A landscape with many valleys, sampled at points; each row gives a point and its height.
A ball rolls from a point to whichever of its 2 nearest points has the largest drop for the distance, and stops where none of them is lower. Distance is the straight distance between rows; heights are no part of it.
bifi (h 4.49): [28, -19, 19, 18, 11, 6, 17, -5, 37, -3, 16, -5, -30, -2, 36, -22, -21, 44, -6, -5, -23]
Vupur (h 4.85): [-13, -20, -56, -44, 16, -11, -27, 23, 6, 26, 24, -41, -26, 29, -4, 20, -20, -46, 1, -5, -32]
boven (h 5.51): [-14, -20, -7, 0, -5, -24, -29, 50, -6, 17, -18, 34, 20, 30, 27, 6, 20, 6, -51, -29, 5]
poge (h 5.52): [3, -38, -18, 31, 30, 2, -9, 11, -32, 15, 10, 12, -21, 20, 14, -2, 4, 2, -1, -12, -53]
Detev (h 1.79): [-4, -9, 7, -26, 56, 15, 29, -31, 32, 17, 4, -92, -49, 4, -18, 0, 4, -37, 34, 23, -19]
gis (h 2.75): [-9, 24, -19, -25, 2, 1, 4, -42, 19, 2, 11, -31, -41, 12, -54, 17, -7, -55, 24, -13, 9]
fem (h 2.88): [-5, -15, 12, 16, 19, -7, 13, 4, -65, -10, -37, 49, 34, 4, 17, 9, 51, 11, -44, -2, 21]
dotis (h 2.36): [-12, 12, -1, -20, 18, 1, 12, -32, 30, 9, 9, -61, -52, 10, -41, -4, -18, -40, 22, 1, -8]
nilub (h 3.97): [-7, 32, 40, 21, -36, 11, 27, 3, 30, -39, -13, 34, 78, -45, 43, -36, 27, 48, -32, 14, 18]
guvif (h 2.65): [-30, -13, 34, 18, 26, -7, -4, -10, 20, 50, 7, -66, -44, 7, -24, -17, -5, 11, 15, 23, -40]
Mimun (h 3.87): [58, -23, -16, 12, 15, 12, 36, -24, -10, -38, 36, 10, -36, 8, 13, 40, -10, -17, 17, 1, -8]
beguf (h 2.86): [-29, -3, 46, 16, -45, -9, -33, -27, 15, 30, 15, -26, -11, 43, -12, 26, -16, -4, -22, -3, -10]
dus (h 7.04): [-13, 45, 28, 43, -31, -4, 9, 17, 24, -24, -8, 18, 45, -51, 12, -66, -19, 28, 28, 29, -4]
bapi (h 2.29): [20, 9, 35, 23, -27, 25, 33, -24, -28, -45, -17, 14, 7, 13, -3, 3, 7, -20, 18, -3, 25]
Depu (h 2.67): [2, 7, -7, -7, 1, -4, 18, 4, -41, -35, -21, 53, 71, -35, 25, -19, 36, 42, -17, 13, 18]
Zuku (h 5.70): [6, -15, 20, 34, 5, -14, -7, 31, 6, 3, -9, 35, 15, 22, 44, 1, -3, 10, -47, -36, -5]
Sar (h 6.30): [65, -16, -40, -7, -30, 9, 22, -28, 27, -40, 52, 25, 22, -25, 12, 33, -5, 44, 32, 1, 5]
banu (h 2.22): [-33, -17, -9, -26, -37, -7, -46, -20, -13, 42, 45, -32, 0, 39, -17, 48, -9, -17, -8, 20, -13]
Tir (h 4.94): [-15, -32, -25, -18, 26, -13, -27, 35, 23, 44, 14, -32, -30, 6, 14, -34, -8, 14, -1, -1, -45]
difas (h 4.51): [-38, 17, -1, 2, -16, -29, -53, 59, 27, 39, -12, -6, 14, 1, -10, -21, -27, 2, -14, -10, 3]
zelik (h 2.26): [-14, -14, 37, -10, 46, 5, 16, -19, 27, 41, -1, -89, -42, 0, -13, -13, 5, -5, 25, 36, -22]
zad (h 6.07): [0, -17, -20, -13, 76, 20, 34, -20, 8, 16, 8, -43, -30, -44, 13, -37, 16, 19, 51, 40, -42]
zut (h 3.53): [-3, 32, 15, -27, -34, 10, -8, -8, 35, -13, -32, -2, 0, 3, -36, 5, -12, -16, -4, -29, 52]
Nepe (h 3.63): [-4, 28, 66, 3, -18, 7, 36, -1, -6, -36, -51, 2, 19, 2, 4, -24, 16, 1, -41, 11, 47]
zem (h 2.61): [30, -1, -38, -21, -1, 11, 20, -1, -45, -32, -14, 39, 32, -12, 10, 23, 20, -4, 3, 5, 42]
Bolig (h 3.00): [-35, -3, 18, 39, 7, -18, -18, 15, -60, 14, -33, 43, 29, 9, -7, -5, 40, 6, -31, -12, 0]
bosep (h 4.35): [22, 11, -23, -18, 7, 7, 5, 23, 19, -12, 7, -14, -14, 6, 16, -7, -39, -33, 16, -16, 0]
mamov (h 3.51): [25, -3, -36, -30, 19, -9, 13, 4, -42, -16, -16, 17, 9, 21, -17, 56, 8, -63, -8, -5, 44]
nimil (h 2.71): [-30, -31, 22, 7, 21, -11, -15, -16, -5, 59, 20, -62, -29, 32, -8, 4, 4, 6, -7, 30, -54]
Ged (h 6.51): [41, -25, -76, -41, 16, 0, 3, -4, 27, -10, 38, 4, -25, -19, 3, 23, -8, 7, 15, -17, 8]
Kap (h 3.82): [8, 42, 10, -29, -34, 11, 16, 9, 33, -31, -29, -6, 13, -9, 1, -22, -22, -19, 9, -16, 49]
nular (h 2.07): [-34, 5, 25, 20, -10, -15, -29, 2, -30, 21, -23, 15, 23, 29, -34, 19, 17, -6, -26, -9, 1]
dozi (h 2.87): [-30, 5, 12, -25, -36, -11, -35, -26, 14, 30, 23, -36, -4, 33, -41, 33, -16, -11, -4, 6, -1]
nasun (h 6.20): [20, -17, -39, -24, 39, 17, 39, -46, 10, 0, 27, -25, -17, -49, 0, -24, 8, 24, 58, 30, -29]
Vizes (h 6.76): [-18, 43, -1, -27, -11, 7, 13, -4, -26, -30, -35, 24, 30, -47, -22, -34, 19, 15, 23, 15, 47]
tupid (h 6.62): [15, -21, -80, -36, 5, -1, -22, 17, -2, -1, 9, 27, -7, -11, 2, 4, -2, -3, 13, -33, 11]
vok (h 4.67): [14, -28, 33, 25, 36, -4, 11, 11, 31, 28, 8, -31, -40, 4, 48, -15, -7, 40, -19, 1, -46]
tulip (h 3.70): [-6, 22, 24, 34, -16, 0, 3, 15, 25, -17, -9, 47, 64, -39, 47, -42, 9, 43, -35, -7, 3]
Rupo (h 3.52): [59, 3, -29, -5, -7, 22, 40, -24, -7, -53, 21, 18, -3, -1, 11, 43, -14, -37, 29, 6, 22]
Sege (h 6.34): [24, 8, -50, -20, 4, 20, 39, -58, 11, -32, 37, -11, -15, -34, -3, -7, -15, -2, 68, 12, -15]
rig (h 3.07): [25, 10, 40, 3, -23, 22, 44, -18, -27, -53, -30, 10, 17, 3, 12, 5, 16, -14, -22, 10, 53]
Mado (h 1.81): [19, -7, -23, -12, 16, 6, 22, 0, -62, -33, -22, 47, 44, -22, 10, 8, 42, 27, -25, 15, 32]
koro (h 4.73): [-24, -4, -18, 7, 6, -13, -33, 49, 20, 28, -1, 1, -14, -17, 4, -42, -18, 17, 3, -6, -24]
faran (h 2.28): [-31, 4, 44, 31, -24, -16, -42, 5, 40, 39, 3, -14, -10, 19, -8, 9, -5, 30, -33, -8, -22]
vik (h 4.09): [6, 32, -4, -23, -7, 1, -2, 26, 18, -10, -18, -4, -2, -4, 11, -30, -36, -21, 9, 0, 21]
tanaz (h 4.22): [48, -17, -8, 11, 16, 18, 33, -14, 15, -16, 36, -5, -26, 2, 32, 1, -22, 18, 21, 3, -31]
zeze (h 4.34): [3, -8, 3, 20, -2, 0, 1, -22, -56, -4, -7, 19, 0, 38, -33, 42, 9, -41, 5, -8, 2]
gos (h 6.95): [-18, 49, 25, 30, -10, 2, -6, 14, 5, -9, -23, 17, 6, -35, -14, -49, -20, 7, 25, 10, 11]
pivek (h 6.48): [17, 33, -48, -17, -3, 16, 29, -33, -17, -38, 10, 2, 14, -33, -9, -9, -20, -34, 59, 7, 2]
rola (h 3.15): [1, 9, 54, 37, -26, 15, 14, -29, 4, -18, -20, -2, -19, 29, -18, 9, -7, -11, -1, -19, 12]
vezo (h 6.73): [-4, 2, -34, -44, -7, -5, -23, 30, -2, 4, -22, 27, 14, -6, 2, -3, 12, 3, 1, -33, 24]
Zetes (h 4.15): [-33, 45, 40, 16, -6, -15, -12, 41, 5, 5, -45, 8, 33, -23, -12, -38, 7, 5, -37, 9, 42]
zoka (h 6.86): [-22, 50, 29, 11, -10, 5, 11, 8, -19, -23, -40, 12, 31, -44, -24, -54, 3, 7, 27, 25, 31]
veret (h 4.33): [-36, 43, 18, 13, -11, -23, -39, 50, 14, 32, -30, -1, 18, -14, -26, -38, -9, -6, -17, 4, 20]
big (h 5.18): [-3, -5, 9, 39, 13, 2, 4, 14, -33, 8, -4, 10, -8, 34, 10, 6, -15, -23, -3, -5, -39]
kuf (h 3.60): [3, 3, 57, 31, -28, 21, 16, -34, 31, -9, 2, -28, -53, 7, -11, -11, -14, 17, 13, -18, -1]
saro (h 2.13): [-47, -40, 12, -3, 0, -12, -34, -25, -14, 72, 44, -53, -11, 22, 0, 21, 18, 17, -8, 46, -49]
Muno (h 4.83): [4, -42, 0, -10, 46, -7, -3, 26, 35, 46, 3, -35, -35, -6, 35, -33, 6, 42, -9, 6, -41]
modom (h 6.16): [48, -7, -11, 8, -42, 19, 15, -33, 22, -45, 27, 49, 30, -20, 10, 33, 9, 50, 9, -12, 12]
zug (h 6.63): [-6, 39, -17, -11, -9, 9, 18, -29, -22, -28, -16, 22, 14, -21, -23, -14, 2, -6, 42, -1, 27]
Seb (h 6.03): [47, -18, 1, 15, -14, 19, 17, -15, 20, -34, 27, 48, 0, -2, 25, 33, 3, 40, -16, -27, 17]
far (h 5.31): [-16, -39, -31, -16, -17, -24, -52, 50, -7, 33, -2, 16, 7, 34, 11, 17, 10, 0, -30, -22, -11]
bafe (h 3.91): [4, -7, -13, -13, -6, -7, -3, -3, -45, 1, 0, -4, 12, 45, -28, 68, 4, -62, -4, -1, 21]
leva (h 1.80): [-62, 19, 51, 49, -20, -32, -50, 22, 32, 40, -5, 6, 15, -2, -9, -5, 12, 26, -54, -10, -8]
pezig (h 5.09): [-15, -34, -44, -28, 2, -15, -33, 35, -6, 24, 10, -5, -8, 31, -2, 23, -3, -30, -6, -17, -17]
Mot (h 5.89): [47, -24, 2, 10, -7, 3, 2, 13, 3, -15, 15, 50, -1, 17, 39, 25, -4, 17, -25, -30, -3]
mazen (h 4.57): [24, -10, -54, -36, 34, 5, 4, 24, 22, 4, 22, -34, -33, 0, 9, -3, -37, -39, 14, -11, -20]
mal (h 3.92): [-30, 44, 75, 5, -16, -11, 7, 10, -5, -12, -56, -7, 20, 0, -11, -25, 26, 2, -59, 15, 44]
dimub (h 6.42): [68, -20, -64, -33, -4, -3, 22, -26, 38, -37, 56, 10, -9, -27, 14, 34, -17, 4, 39, -7, 16]
Ruran (h 1.14): [-44, -35, 5, -7, -32, -18, -62, -6, -7, 61, 45, -22, -2, 31, -3, 23, 4, 19, -20, 15, -30]
bibep (h 4.77): [23, -14, 1, 29, 17, 21, 10, -3, -52, -12, -4, 7, -17, 41, -5, 32, -9, -47, 6, -4, -26]
dad (h 3.10): [43, 8, -31, -26, 10, 14, 30, -1, -30, -46, -5, 26, 15, -8, 2, 42, 9, -44, 10, 4, 49]
nezol (h 5.93): [-6, -22, -4, 12, 52, 14, 16, -13, -6, 25, 11, -22, -41, -22, 3, -33, 10, 28, 34, 21, -54]
pebur (h 3.33): [-17, 14, 0, 15, 1, -9, -13, 23, -13, -10, -12, 57, 44, -33, 15, -32, 14, 36, -21, -13, 16]
mus (h 1.04): [-53, 19, 48, 35, -35, -21, -53, 8, -11, 35, -16, 7, 40, 10, -29, 14, 16, 7, -38, 1, -2]
bef (h 5.77): [3, -44, -16, 22, 60, 10, 12, 12, -18, 12, 16, -13, -37, -4, 21, -20, -1, 13, 18, 19, -75]
lisez (h 3.18): [-8, 30, -7, -38, -21, -11, -13, -20, 11, 1, -13, -15, -6, 18, -47, 30, -5, -42, 8, -14, 41]

Where does a ball stop that starts at each point below?
dus -> Mado
Sege -> Mado
big -> Mado
nilub -> Mado
mazen -> Detev
Tir -> bapi
tupid -> Detev
Mot -> Detev
vezo -> Detev

Call two points neighbours if one is among the 2 nearest of the other. Go from one point of each pair to the other, from neighbour to neighbour, staying as low as possible. Name the highest point that can't be avoided.
Ruran / Mado -> Bolig
Detev / bapi -> bifi
Ruran / Detev -> nimil
Detev / mus -> dozi

For each start below, name every point that the ball comes to, in order.
Muno -> vok bifi tanaz Mimun Rupo dad zem Mado
gos -> zoka Vizes zug pivek Sege nasun zad nezol bef poge big bibep zeze bafe mamov dad zem Mado
Seb -> Mot Zuku boven far pezig Vupur mazen bosep vik Kap zut lisez gis dotis Detev
